Each row is a point on a landscape with many valleys, with its height.
A ball rolls from a point to the lowest of its 2 nearest points, and stops where none of them is lower. Distance is the straight distance between rows; heights are no part of it.
<182>: [ 12  -8  11  -6  -6  -9  29  14 -22 -21  10  -6   7  -5   5 -27   0  -3
   9   2   8   0  -4  -2  -8   8  34  18 -20  46   2 -17 -27  -2   2   4
 -13 -41   3 -17   1  11  -2 -12]  height 46.5
<185>: [ -6  30  -8  12  -7 -18  -3   1   2 -13  -8  20   6  23 -19  35  29  14
 -20  35  -4  31 -15 -39  12 -11 -29  11  15 -22  24  14  15  10  12  13
 -17   8  23  15 -11 -20   0   3]  height 17.3
<1071>: [ 16   2   1  -5  -4   7 -10   5  20  18 -11 -22  -4  23 -28 -14 -15  21
  13   1  18 -10 -14 -10   3 -12 -10 -15  12 -12 -16  23  37   0 -11 -18
  -1  13  22   3   9  26   0  -2]  height 32.6
<387>: [-23   0  -8 -30   2 -16  -2 -20   1   3  -6  -9  -4 -17 -19  24 -15  27
  23  24  -2  11 -38 -11  -1  -9 -32 -23  12   5   6  25  20 -26  -6 -16
 -20 -14   9 -17 -15 -15   3  21]  height 63.5
<483>: [  5 -24   6  -9   0  15  10   8 -11   9   9 -17   1 -20  10 -35 -22  -7
  24 -10   9 -11  16  18  -5  14  34 -12 -13  39 -12 -17 -12 -12 -14  -4
   4 -23  -7 -14  13  22  -3  -5]  height 25.1
<592>: [ 19  38   3  13 -31  -3  14   4   3  -7  -1  15  21  49 -14  -4   2  34
 -12   7   4   0   5 -17   3 -23  20  15  -8  21  -1  -3  17  20 -14  20
 -13 -11   9 -11   3  19  10  -3]  height 18.7
<285>: [-13  -2   0  21   7  14  -4  -2   1  -7   6  21 -13 -36  35   5  13 -45
 -10   2 -15   7  18  10   9  20   4   1  -4 -13   9 -20 -24   3  13   9
  28  27 -27  16  -1 -17   0   6]  height 45.9
<1057>: [-18  -9  -9 -19  -2   9  15 -18 -14  17   6  17   8 -26  24   4 -18   2
   8   6 -13  10  14  10  16  -2   3 -21 -14  30   5 -10 -10 -31 -16  12
   3   1 -22 -20   5   7  11  26]  height 15.8
<1154>: [ 13  39   1  14 -12  18  -7  -1   1 -14  15  36   4  20  30  19   7 -19
 -32  -4 -19   7  20  16   3   0  15  22 -14  -6  18 -20 -11  15  10  22
   1  22 -42  11  -8 -12   4   3]  height 53.6
<94>: [ 19   7  -2  -1  -2  36 -20 -14  14  10   5  -4   3  37   0  -9 -10  -7
 -24 -34   4 -30  15  35  -8  -2   8  -8  -4 -25 -20   5  17  11  -1  -1
  18  30 -14   9   3  10  -2  -9]  height 41.0
<1039>: [ -1  -9   3 -43  -2 -18 -18  11  -4  -9   5 -29  -5  12 -18   5 -18  25
   6 -22  14 -35 -31  10 -33  -4   1  10   7  -5  -5  24  10   0  15 -26
 -21 -37  14  -4   4   1  -3 -14]  height 32.8
<672>: [-12   5  -9  10  -2 -14   8  -2   1   8  -6  36   9 -13   9  18  15   1
   1  31  -9  34   7 -27  30  -4 -18  -4   8   1  14 -10 -15  -8  -5  18
  -4  10  -2  -4  -6  -8  10  19]  height 55.9
<875>: [ -6   3  -6  11  -1 -10  12   4  -6   1   1  29   4 -14  16   4  17  -8
  -1  22  -4  28  12 -22  22   1   1   6   2  16  20 -20 -21  -5  -4  18
  -4  -1  -3  -6   0  -2   4  12]  height 56.7
<229>: [-11 -12  -3  11   6   3   7 -10   2  21  -7  17   9 -21  20  -2  -6  -5
   7  16 -14  19  19  -7  32   0 -15 -26   4   2  -2  -9  -9 -14 -15   3
  20  26 -14  -3   6   9   5  20]  height 29.8
<1153>: [-10 -13  -6  -7   7 -21   7  -1  -2   9 -14 -10  -4 -20 -13  -2  -1   9
  25  22   4  13 -16 -17   1  -5 -14 -15  11  15   1   8  -1 -15 -10  -7
 -16 -26  16 -12 -11  -5   0   2]  height 59.7
<17>: [-15  17  -8  -6   0  12  -4  -7  -9 -27  12  19 -11 -18  21  32  14 -31
 -32 -15 -19  -4   5  23 -12   4   2  24  -7 -19  14 -10 -21   1  19  10
   0  13 -26  11 -19 -30  -1   8]  height 44.6
<1117>: [-14 -28  -2 -14   8  21  10  -7 -20   8  12 -11  -7 -47  30 -18 -17 -22
  21  -8  -4  -1  17  29  -2  19  21 -20 -14  31   0  -9 -20 -24  -5  -3
  12 -14 -21 -14   9   5  -5   8]  height 16.1
<1020>: [ -9   8 -10 -13   2  12 -14 -22   2  -4   8  -1  -7   1   6  24  -3  -6
 -26 -21 -12 -14  -4  19 -10  -2 -15  -2  -2 -26   1  12   8  -3  12   5
   5  20 -13  10  -7 -20  -4  10]  height 21.2
<238>: [ 13  12   2  16  -5  -9   5  12   2  -5  -8  -2   6  19 -20  -6  16  13
  -2   8  11   5   3 -23   1  -6   5  18   3   3   4   0   6  21   0  11
 -10 -13  16   7   2   2  -5 -11]  height 11.2
<1097>: [  6  17   4  10  -3   5   7   6  -7 -20   9   9   5   2  16  -3   8 -15
 -14  -4  -9   0  12   6  -8   2  19  25 -10   6  13 -18 -14  10   7  17
   2  -4 -16   4  -2  -8  -4   0]  height 56.6
<579>: [ 26  24   9  10  -3  10 -23  -1  15  -9   1   4   3  48  -8   5  25  -6
 -33 -30   5 -23   6  10 -16   0   1  22  11 -37  -8  -2   9  21  14   3
  15  22   1  19  -8  -2 -12 -21]  height 21.1
<280>: [-10   0  -5 -16   7 -19  -2  -3   5   4 -15 -14  -2  -3 -24   7  -1  20
  26  30   8  15 -33 -21   2  -8 -26 -18  18   4   4  21  22 -13  -8 -16
 -22 -20  22  -7 -16  -6  -2   6]  height 61.6
<664>: [-15  -6  -2  16   9  -5   1  -6   8  17 -17  23  11 -13  10   8  -4   3
   6  35 -16  28  15 -17  39  -7 -39 -26  19 -13  -8  -3   0 -10 -19  -6
  16  42  -5  -1   3  -2   6  24]  height 32.5
<503>: [ 33  23  16  19   0   4 -19   8  15  -5  -1  -2   6  59 -22  -2  22   2
 -26 -25  15 -23  12   2 -13   0  12  31   6 -31 -15  -1  14  30   9  -1
  11  13  13  13   2   9  -8 -30]  height 22.8
<1047>: [-15   2  -7 -15  -4  -3  12 -11 -13  -9  10   3  -2 -22  11  13  -6   4
  -4  -5 -14   1  -3   9 -11  -4   3   4 -14  17  14  -4 -11 -13   5  10
 -16 -13 -12 -10   0 -17   0  12]  height 36.5
<1066>: [-16 -15   2  27  16 -23   2  23   0  -6 -25  -5 -10  -8 -19  13  46 -11
  12  40   5  38 -11 -38   7   8 -30   0  18 -25  16   6  -8   9   5  -7
  -3 -11  35  19 -13 -19 -13 -24]  height 23.4
<1036>: [ 13  -1  12  -9  -5  -4  18  14 -10 -15   9  -9   6   7  -8 -21  -9  10
  11  -8   9 -10   2   3 -13   2  31  17 -14  32  -4 -11  -9  10   0   1
 -11 -36   6 -10   6  14   1 -15]  height 48.7
<702>: [-11  23 -12  -3   1 -16 -14 -11   3 -19  -1  12  -3   8 -14  42  27  10
 -24  15  -6  18 -23 -23  -1  -7 -34  20   8 -32  22  17   9   5  23   4
 -15   9  17   9 -17 -35   1  11]  height 20.2
<775>: [  9  30  -4  18 -10  13  -7  -7   7  -1   7  30   5  17  19  14   0  -8
 -27   1 -18   8  17   5   8  -5   3   7  -6  -8  12 -14   1  13   2  28
   5  28 -28  11   4  -4   9   8]  height 56.8
<528>: [ 19  14   4  -9  -2 -11 -19   1   6 -13  -1 -14  -5  36 -19  14  17  14
 -19 -14  10 -15 -15  -6 -16  -8  -8  20  12 -28  -1  15  20  14  17  -7
  -7  -1  22  10  -4  -8  -9 -17]  height 43.8
<572>: [-18   0 -11 -32 -12 -11  13 -19 -11   0   9  -4   3 -19  -4  17 -23  32
  12   5  -5  -2 -23   4  -9 -11  -1 -16 -10  33   8   7   4 -24  -7   0
 -28 -33  -6 -28  -5  -9   5  15]  height 67.2
<964>: [-10 -17   4  23   8 -24   9  26  -5  -1 -25 -10 -11  -6 -16   1  42 -11
  19  36  10  34  -5 -38   8  10 -10   3  11  -4  11  -2 -15   9  -3   0
  -9 -29  37  13 -15  -8 -11 -28]  height 21.0
<852>: [ 14 -14  10  16  -1 -12  13  19  -4  13  -9  -3   8  -1  -5 -31  15  -5
  22  15  15  13  13 -18  16   8  20   3   1  30  -5 -17 -10   3 -23   5
   1 -18  16  -5   2  23  -4 -14]  height 26.8
<53>: [-17 -16  -4   5  20   4  -4 -16   8  10  -9  -1  -8 -23   5   8  -9  -9
  -1   1 -12   5  -4   0   9   5 -35 -23   9 -22  -6   9   4 -10   3 -13
  20  32  -4  11   0 -18  -2  17]  height 39.9
<942>: [ 14   1   6  16 -11 -19  21  21 -12   0  -7  13  15  14  -4 -21  26   1
   6  25  11  24  11 -33  20  -1  21  12  -4  35   7 -20 -14  10 -21  14
 -10 -23  19  -5  -5  11   1 -11]  height 24.9
<614>: [  6 -16  13 -30  -2  -5   4  26  -5   0  14 -24   5  13 -22 -26 -38  15
  19 -28  18 -38  -8  23 -32   5  33  14 -13  16 -17   7  -1   6   2 -22
 -11 -45   9 -10  13  31   5 -23]  height 24.0
<819>: [ 16  18   8  15 -19 -18  25  18 -14  -7   1  20  19  33  -6 -16  23  17
  -3  24   8  20   4 -35  17 -12  26  21 -11  40   9 -17  -9  16 -16  19
 -20 -27  18 -10  -6  12   5 -14]  height 23.6
<547>: [-21 -21   0  26  26 -16  -2  12   5  -6 -23  -9 -16 -19 -12  14  30 -15
  14  31   0  29 -11 -26   4  13 -40  -5  23 -34   7  16  -4   6  11 -18
   9   4  28  15 -10 -23  -8 -11]  height 26.0
<363>: [  0   0  -3 -15   6  23 -22 -23   9   7   5  -6  -7  14   4  14  -7  -4
 -27 -29  -8 -21  -7  28  -5  -2 -21 -14   3 -31 -11  15  19  -2  12  -5
  12  34  -6  12  -4  -9  -3   4]  height 28.0
<331>: [ 21  26  12  16 -18 -10  23  14  -1  -9  -1  13  21  40 -17 -16  11  23
  -4  12   9   5   6 -21   8 -13  27  23 -12  27  -1 -13   3  24 -13  20
 -16 -22  17  -8   0  16   8 -16]  height 21.6
<202>: [-22 -15  -4   7  17   7  -4 -16   6  14 -13  13  -1 -19  10  13 -14   2
   7  19 -20  14   4  -8  25  -4 -46 -28  14 -21  -8   9   6 -17  -8 -19
  17  46  -8   2   3 -18   2  31]  height 35.9
<318>: [-18 -28  -2   8  22   6  -8 -11   6  11  -4 -14 -16 -32   9  -2  -7 -18
   4 -10  -8  -3  -2  11  -2  14 -20 -24   5 -23  -8   9  -4  -8  10 -17
  21  20  -6  11   2 -15  -4   6]  height 43.3
<658>: [-20 -15  -4  27  27 -12  -8   4   7  -6 -17   1 -12 -19  -4  18  26 -15
   1  27  -8  26 -10 -24  10  12 -51  -4  22 -40   2  16  -1   6  14 -20
  16  31  19  19 -10 -28  -6   2]  height 28.4
<339>: [ -2 -41   4 -13   7  21 -10  14   4  21   3 -33 -11 -21  -3 -35 -35  -8
  27 -27  20 -29   7  27 -19  16  22 -18  -4   2 -23   5  -4  -5  -7 -27
   9 -12  -5   1  20  24  -2 -11]  height 35.7
<590>: [ 25   8   6  16  -9  13   0   4  13  15  -2  -5  10  26 -17 -22 -13  14
   2 -10  13 -18  14   2   5 -10  16  -5  -4   2 -17   2  19  12 -18   8
   6  10   5  -1  17  27   4  -5]  height 52.5
<45>: [ 10  19  -8  -1 -17  17  -7 -19  11   8   0  -2   8  32  -7   3 -18  24
 -13 -11  -2 -11   0   5  -1 -19  -5 -15  -4  -8  -6  17  35   3  -6   9
   1  20  -1  -3  11  14   9   9]  height 23.9
<766>: [  3  35  -3   4 -17   2  12  -4  -8 -16  14  33   9  19  17  16   2  10
 -23   5 -17  10   9   4  -1 -10  15  20 -16  15  19 -17  -8   9   3  27
 -15   2 -27  -8  -1  -6   8  10]  height 63.1
<584>: [ -8 -17  -3   2   5   7  11  -8  -5  20  -1   5   4 -27  21 -14  -6 -14
  17   6  -6  11  21   3  18   8   2 -22  -3  19   0 -16 -14 -18 -16   8
  19   5 -16 -11  11  12   4  17]  height 27.0
<1173>: [  9  10  -2 -13   2   1 -22 -15  11  -3  -3 -11  -7  28  -9  16   6  11
 -17 -16   0 -13 -18  -1 -11  -6 -21   2  12 -30  -1  18  26   4  15  -5
   0  19  16   9  -2  -9  -5   0]  height 46.8
<953>: [ 13 -18  14 -15  -3  -3   1  33   4  15   5 -23  10  11 -27 -37 -40  19
  24 -21  27 -30  -3  14 -17   1  33   5 -11  22 -22   4   6   6 -13 -21
 -10 -36  19 -13  16  43   4 -22]  height 19.4
<596>: [-21   3  -7 -17  -3 -14  26  -6 -25 -25  18  11  -3 -30  12  18   8   0
  -2   7 -11  10 -12   2  -9  -4  13  16 -17  33  22 -11 -27 -18  12   5
 -26 -31  -8 -21  -6 -20  -1  13]  height 39.8
<603>: [  8  28   8  12  -8  10   3   7 -12 -36  16  10   2  11  22   2  12 -31
 -25 -16 -12  -4  15  22 -15   7  25  34  -9  -6  13 -17 -26   9  16   9
   2  -5 -27  11 -15 -13 -10  -7]  height 53.9
<493>: [ 28  14   8   9  -9  17  -9   3  19  13  -3 -11   6  43 -21 -12  -9  12
  -9 -19  16 -24  10   8  -5 -10  15   5  -2 -16 -19   6  26  16  -8  -2
  10  17   8   3  18  26   0 -12]  height 50.3
<767>: [ 26  13   6  -7 -10  28 -18  -4  17  14   2 -11   6  52 -15  -8 -16  13
 -16 -35  16 -35   9  30 -16 -11  14  -5  -5 -21 -23  15  28  10  -2 -10
  11  25   2  -1  14  25   0 -14]  height 46.9
<882>: [ -8 -13  -3   8   7 -13   8  -4   1  15 -12  -2   0 -20  -3  -8   1   2
  19  16  -1  15  -1 -14  14  -3 -13 -19  10   9   0  -3  -3 -12 -12   1
   3  -2   5  -3  -1   2  -1   5]  height 57.8
<448>: [-13 -43  -2 -12  16  13  -8   6   2  23  -3 -34 -20 -34   6 -24 -27 -13
  31 -17   7 -20  -6  19 -18  18   5 -26   4  -2 -13   8  -7 -11   0 -26
   9 -11  -5   3  12  10  -3  -5]  height 39.3
<980>: [-11 -12  -8 -21   1  17  13 -19 -15  10  12  -1   7 -29  24  -9 -25  -2
  10  -7  -8  -4  19  24   0   4  15 -20 -17  34   2  -5  -7 -25 -10   5
   1  -8 -21 -16  12   8   6  16]  height 10.9
<139>: [ -9 -12   2  -5   9  22  -8  -4  -7  -7  12 -18 -13 -24  18 -11  -6 -33
   2 -24  -3 -18  13  34 -15  18  16  -3  -9  -6  -4  -6 -10   1   8  -4
  16   0 -19   7   2  -7  -8  -5]  height 37.6
<719>: [ -9  -5  -1 -20  -3 -22  34   3 -28 -29  22   5   1 -20  10  -1   8   2
   2  10  -2  11 -19  -6  -7  -4  22  18 -20  49  20 -13 -32 -16   7   1
 -29 -48   0 -26  -8 -11  -1  -1]  height 42.0
<349>: [  7 -26  15 -12   5  24 -10  17   0   9  13 -30  -4  -5  -3 -38 -37 -11
  19 -30  22 -33  19  39 -23  18  40  -1 -14  10 -23  -4  -7   7  -5 -21
  12 -14  -6  -1  21  30  -2 -17]  height 32.4
<404>: [  8 -12   3  18   3  -6   7   6   7  21 -18  -7   8  -6  -8 -22   3   0
  18  18   6  13  11 -17  21  -3  -6 -19  14   7  -8  -3   2  -3 -21   0
  10  10   9   2   4  15   1  -2]  height 56.3
<599>: [ 10  -8   1 -12  -8  -7  -2  13   6  23 -12 -23  -1   7 -28 -23 -24  25
  30   5  17 -12 -19  -9  -3 -10   0 -23   7  14 -17  17  25  -9 -21 -21
 -14 -19  18 -13   1  27   4  -6]  height 26.2
<891>: [-11  -5  -1  35  18  -5 -12   5  11  -4  -6  10 -10 -18   8  14  27 -31
 -16   5  -8  14   3 -14  10  15 -26   3  13 -40   5   0  -8  18  20  -1
  27  32   4  28  -7 -22  -5   0]  height 34.3
<218>: [  4 -20   1   5  -2   4  13   0  -6  23  -4   0   9 -16  14 -32  -6  -8
  24   6   3   9  19  -2  20   7  16 -20  -3  31  -9 -21 -10 -15 -29   4
  17  -4  -7 -12   9  25   3   6]  height 24.5
<51>: [  3 -17   7  -1   6  12  -8   8  -2  -3   9 -25 -10 -11   4 -18  -8 -18
   6 -24   8 -19   8  20 -20  13  17   4  -4  -4  -9  -5  -4  10   7  -6
  10  -9  -7   7   9   3  -8 -13]  height 33.6
<1183>: [-12 -42  -4 -15   7   4  18  -7 -19  16   2 -11  -3 -42  27 -24 -13 -17
  32   0   1  10  14  11  11  19  16 -24 -11  39  -6 -19 -23 -34 -23  -4
  10 -21 -14 -27   5  16  -2  10]  height 19.7
<193>: [ 11  -1  10 -19   7 -13 -30   7   2 -17  -2 -23 -13  21 -14  13  19   2
 -14 -29  10 -28 -22   8 -29   2  -7  22  20 -31  -4  17   4  11  27 -17
  -7  -8  23  13  -7 -13 -10 -26]  height 40.3
<969>: [ 17  -9   6  -8 -16  -7   5  15   5  28  -7 -16  10   6 -24 -33 -28  25
  29   4  20 -12  -6  -2   4 -11  19 -21  -5  32 -23   9  17 -10 -31 -14
 -16 -22  18 -21   5  36  10 -11]  height 20.4
<776>: [-20   1 -10   3  10 -11  -4 -15   4  -5 -11  21   0 -22  -4  34  10   5
  -1  27 -14  25 -15 -24  12  -1 -46  -3  13 -28  12  14   1 -11  11  -5
  -2  25   3   8 -11 -34   5  23]  height 53.7
<919>: [ 21  32   3  19 -19  18  -2  -2   4   4   6  36  17  29  24   2  -5   3
 -20   7 -12  10  27   6  16  -8  22   4 -12  14   9 -21   4  11 -13  31
   5  25 -34   1  12  17  15   8]  height 59.6
<632>: [  3 -30   2 -12  -1   8  18   0 -15  21   3 -10   6 -24  18 -36 -18 -12
  29   0   7   6  18   8  13  12  25 -22 -11  46 -11 -20 -14 -25 -32   0
  10 -19  -9 -23   9  28   1   6]  height 22.1
<1086>: [ 19   3  11  -5 -12   4   7  14   6  15   2 -13  12  20 -25 -25 -31  25
  20 -13  20 -23   0   8  -7 -11  29  -1 -13  27 -22   4  16   5 -18  -7
 -13 -24  14 -19  16  39   6 -12]  height 13.0
<135>: [ 12  -3   3  13   2  -9   0  13   7   5 -12 -12  -3   9 -22 -13   7   9
  10   7  16   3  -1 -18   1  -2  -2   1   9  -3  -5   5   8  13  -1  -1
  -4 -10  19   8   3  10  -8 -13]  height 14.4
<928>: [  6 -12   2 -14   8  -6 -11  16  14  17 -16 -27 -10   8 -28 -18 -15  18
  28   9  18  -7 -23 -14  -4  -5 -14 -15  19  -9 -14  26  25  -3 -10 -32
  -6  -5  22   6   3  20  -2  -6]  height 31.0
<338>: [ 22  -6   7  21  -5   9   5   8  17  28 -12  -8  10  10 -14 -28  -8   6
  13   5  12  -5  16  -8  21  -7   5 -19   8   4 -18  -1  12   4 -24   3
  13  15   9   5  15  31   3  -5]  height 54.6
<444>: [ 21  26   4  13 -14  -4   3   7   8  -8  -3   1  10  44 -22  -4   7  24
 -10  -1  10  -6   6 -13  -3 -14  13  22   1  -4  -5   3  18  25  -2  12
  -6  -5  14   2   4  12   0 -15]  height 14.6
<975>: [  9 -17  10 -12  -2  15   5   9 -12  -5  17 -19  -2  -9   7 -30 -28 -10
  17 -19   8 -22  13  32 -20  13  38   3 -18  27 -13 -11 -13   0   1  -9
   3 -23 -10  -7  15  18  -3 -11]  height 28.5
<671>: [  4  -1   0   4   2   5  -8  -2   4   3   2 -11  -4   1  -2  -6  -3  -7
  -4 -16   3 -12   7   7  -7   1   2   0  -1 -10  -3  -1   6   6   4   5
   6   8  -7  11   6  -3  -4  -4]  height 37.7
<368>: [-11  12  -9 -22   1   1 -19 -25   3 -15   7   0 -12   2   1  41  11  -2
 -32 -22 -13 -11 -22  16 -15  -3 -31  11   5 -34   4  18   9  -5  22  -2
  -3  18   0   8 -16 -30  -4   9]  height 27.3
<246>: [  3  19  -5  16  -5 -11   0   2   1  -7  -8  11   6  15 -11  12  22  11
 -13  20   0  18  -2 -28   9 -10 -12  12   8 -10  17   0   7  17   5  18
 -10   0  15  11  -3 -11   0  -2]  height 14.5
<376>: [  1  -1   4 -36   2 -23 -21   6  -5 -19   5 -27 -10  15 -15  20   6  15
  -5 -20  11 -29 -35   5 -33  -6  -9  20  14 -16   1  23   6   2  26 -20
 -20 -28  15   1  -4 -16  -7 -16]  height 36.4
<170>: [-17  -2  -3   7   5  19  -6  -5 -10 -13  11   2 -17 -36  29  -1   2 -40
  -8 -13 -13  -7  17  28  -6  19  13   2 -11  -6   4 -11 -20  -2  10   3
  21   8 -27  10  -4 -14  -6   5]  height 41.9
<696>: [-20   1  -9   4   4 -18   6  -8   0  -3 -10  25   5 -23  -4  28  13   8
   2  33 -10  31  -6 -28  19  -5 -31  -6  11 -11  13   6  -9 -15   5   3
  -9  10   4  -2 -13 -24  11  22]  height 54.9
<832>: [  8 -39  12   9   5 -12   7  24  -3  30 -14 -18   0 -18  -5 -48  -5 -12
  45   6  19   2  10  -7  12  17  25 -13   2  34 -22 -14 -12 -10 -32 -16
   3 -25  16 -14   3  37   0 -16]  height 31.7
<326>: [ 15  17   0  -4   0  14 -23 -13   9 -12   7   2  -1  34  -1  17  17  -5
 -35 -33  -5 -23   0  20 -17  -2  -8  12  10 -36  -5   2  10  11  13   6
   7  22  -5  14 -12 -11 -10 -13]  height 14.0
<175>: [ -9   9  -5 -38 -13  -8   4 -14  -8 -14  11 -15   3   3  -9  20 -26  36
   2 -10  -1 -16 -30  11 -20 -16   2  -5 -10  20   2  17  17 -12   2  -4
 -28 -36  -2 -22  -2  -9   3   7]  height 69.7
<872>: [  0 -12   5 -42  -5 -10  -3  15  -9  -7  13 -29   1  10 -14  -8 -29  19
  10 -26  12 -37 -18  21 -34  -3  18   9  -6   7 -11  15   4   1   8 -22
 -16 -40   2 -10   7  10   2 -15]  height 28.6
<550>: [-13  -4   1  24   7   4  -3   3   0   1   3  31  -7 -37  41   9  16 -39
   0  18 -16  23  22  -3  27  19   2  -1   2  -6  10 -24 -31  -2   9  11
  30  28 -26   6   7 -10   5  14]  height 48.2
<1080>: [ 32  29  14  15 -10  -3  -4  10  12  -8  -2  -2  15  64 -30  -3   8  21
 -17 -15  19 -18   7  -6  -7 -13  18  31  -1 -16 -11   6  24  29   1   3
  -1  -1  21   4   6  18  -1 -25]  height 18.1
<1165>: [  6  -2  -5 -10   7  36 -19 -20  10  10   7  -8  -4  11  10  -3 -10 -15
 -25 -35  -1 -28  10  38  -8   2  -4 -16   0 -27 -16   8  11   4   7  -2
  19  30 -17  14  -2  -3   1  -1]  height 34.7
<6>: [  2  20  -8   0 -14   9   4 -14   2   0   6   9  12  17   6   8 -14  17
 -13  -6  -8  -5   8   8  -2 -14   6  -1 -12   6   5  -1  15   3  -5  19
  -4   6 -13  -4   8   4   7   8]  height 30.4
<1169>: [-17   3  -5  26  14   0 -13   2   8 -12  -1  22 -16 -25  19  28  27 -38
 -25  -2 -14  11   2  -4   6  14 -22  13   6 -38   8  -9 -17  12  25   9
  23  33 -12  24 -16 -30   1   4]  height 37.1
<315>: [ 16  13  -5  -4 -13  15  -9 -10  18  12  -5 -13   2  37 -19   0 -15  27
  -3  -7   6 -11 -13  -3   2 -21 -11 -18   5 -14 -11  24  45   0  -6  -7
   4  27  15  -1  11  19   4   7]  height 28.7
<656>: [  2   5  -8  -8   9   1 -14 -15  17   1  -7  -9  -6  17 -11  14   3  12
  -6   4  -3   3 -23 -10   2  -6 -37  -9  17 -30   0  22  35   1  10 -17
   5  33  17  15  -3  -7  -3  11]  height 49.6
<145>: [-12   2  -9  -3  14  -4  -8 -18  11  -3  -9   6  -3  -3  -8  24   3   7
  -6  13 -11  16 -19 -17   9  -2 -48  -6  16 -27   3  17  21  -6   9 -14
   4  35  10  14  -7 -22   0  20]  height 51.7
<91>: [-19  11 -11  -9   3 -14 -11 -14  -2 -21   0   6 -11 -11  -6  44  26  -2
 -24  -1  -8   3 -24  -6  -8  -4 -34  22   7 -33  15  17   0  -3  28  -1
 -10   9   7   8 -18 -41  -1  13]  height 23.7
<633>: [-12   8 -11 -12   0   6  -6 -26   2   2   3  13  -2  -8   7  24 -15   8
 -14  -2 -16  -1  -5   4   3  -6 -24 -15  -4 -14   4  13  13 -11   7   7
   2  26 -13   1  -1 -17   8  24]  height 28.1
<1164>: [  5  12  -2  -6  -7  -1   0  -7   1  -7   3  -5   2  13  -5   5  -4  12
 -12  -8  -3  -5  -1   2  -9 -10   2   8  -5   0   3   1  11   6   3  11
  -6  -6  -1   0   2  -5  -2   0]  height 34.5
<127>: [ 13  31   0  14 -20   2  12   3  -3  -3   7  38  17  24  21   5   6   7
 -15  16 -10  19  17  -8  19  -8  20  11  -7  26  16 -26  -7  10  -9  34
  -7   7 -21  -5   9  11   8  10]  height 61.4
<1006>: [ -8 -28  -5  -8  13   6  -7  -7   3  14  -4 -24 -14 -24   3  -5 -19  -8
  15 -14  -1 -12  -5  15  -9   7  -6 -21   2  -6  -7   9   0  -9   6 -13
   7   0  -7   4   9   1  -3   0]  height 43.4
<120>: [  6 -28   6  10   6 -11   6  20  -2  18 -14 -18  -2 -14  -8 -32   4  -2
  34   9  18   5   4 -11   5  11  15  -7   4  24 -13  -8 -10  -2 -19  -7
  -2 -24  16  -7   0  24  -4 -17]  height 29.1
<613>: [  3 -13   5  23   8 -13   4  19   2   5 -17 -10  -7  -8 -15 -16  24  -5
  19  17  13  17   5 -25   6  10  -2   4  12   3   0  -4 -10  12  -4   0
   0 -15  23  11  -3   4 -10 -20]  height 17.8
<1107>: [-19  11 -13 -13  -5  -1   5 -24  -4   2   5  16   3 -15   6  21 -10  11
  -8   2 -14   4  -2   1   2  -7  -9  -6  -7   5  13   1   1 -14   1  14
  -9   7 -14  -5   0 -16   8  23]  height 32.7
<615>: [  1 -10  10  -8  -4 -21  35  19 -29 -30  12  -6   0 -13   1 -16  10  -5
   8   7   7  10 -18 -13  -9   4  32  25 -17  46  12 -13 -38  -3  11   0
 -22 -56   9 -19  -8   0  -1 -18]  height 44.4
<917>: [-15 -17  -2  31  14  -9   2   9   3   8  -7  35   0 -29  35   4  22 -28
  11  33 -12  36  25 -19  42  16 -13  -9   9  -7   3 -25 -30  -1  -5   5
  30  28 -14   1   2  -2   6  16]  height 49.5
<714>: [-22   1  -9 -27  -8 -20   8 -21  -7   4   0   3   3 -22  -9  23 -12  33
  15  23  -4  14 -31  -8   2 -12 -16 -22  -1  23  11  11   8 -31 -11  -2
 -30 -26   5 -30 -16 -15   4  21]  height 65.3
<457>: [ -5  34  -2 -12 -18  -4  19  -6 -20 -33  23  23   6  14  18  21   3   3
 -24  -2 -24   4  -3  15 -13 -14  20  31 -23  17  24  -8 -21  -1  16  16
 -23 -13 -29 -10 -11 -16   4   8]  height 65.6
<996>: [-23   9  -8  13   5   2  -8  -1  -2 -22   6  22 -18 -33  20  34  25 -37
 -21  -3 -16   9  -1   8   0  12  -8  22  -2 -28  18 -11 -24   4  23  13
   9  20 -21  13 -18 -33   1  10]  height 40.6
<716>: [-13 -17  -3  22  26  -1 -15   0   9  -3 -10  -1 -15 -16   5  10  20 -22
 -10   3  -9   7 -11  -9   7  15 -39  -7  18 -44  -3  13   2   9  20 -14
  26  38   9  22  -8 -24  -9   2]  height 31.5
<437>: [ -1   7   1  12  -2   5   5   0  -4  -4   5  17   2 -13  22  -5   6 -16
  -7   3 -10  10  17  -1   6   5  13   8  -6  12  16 -21 -17   3   2  19
   6   6 -16   2   8  -1   1   8]  height 57.9
<540>: [  0  31  -1   3  -9  19  -4  -4  -7 -27  18  28  -2   0  32  24   7 -31
 -32 -12 -21  -2  17  30  -6   4  16  24 -15  -9  17 -16 -21   3  13  14
  -1  15 -41  10 -17 -19  -5   6]  height 49.2

Call two points neighbours if one is among the 2 nearest of the other. Go from one point of each pair to the other, from neighbour to neighbour, staying as low as possible. Name the highest point that can't be avoided.
<980>, <1020> => <1036>
<1086>, <45> => <1071>
<1086>, <51> => <671>
<326>, <238> => <503>

For each start below, name the point where the ball stops.
<229> => <980>
<1153> => <1020>
<1097> => <238>
<145> => <1086>
<1006> => <980>
<919> => <238>
<615> => <1020>
<1036> => <980>
<852> => <238>
<547> => <238>
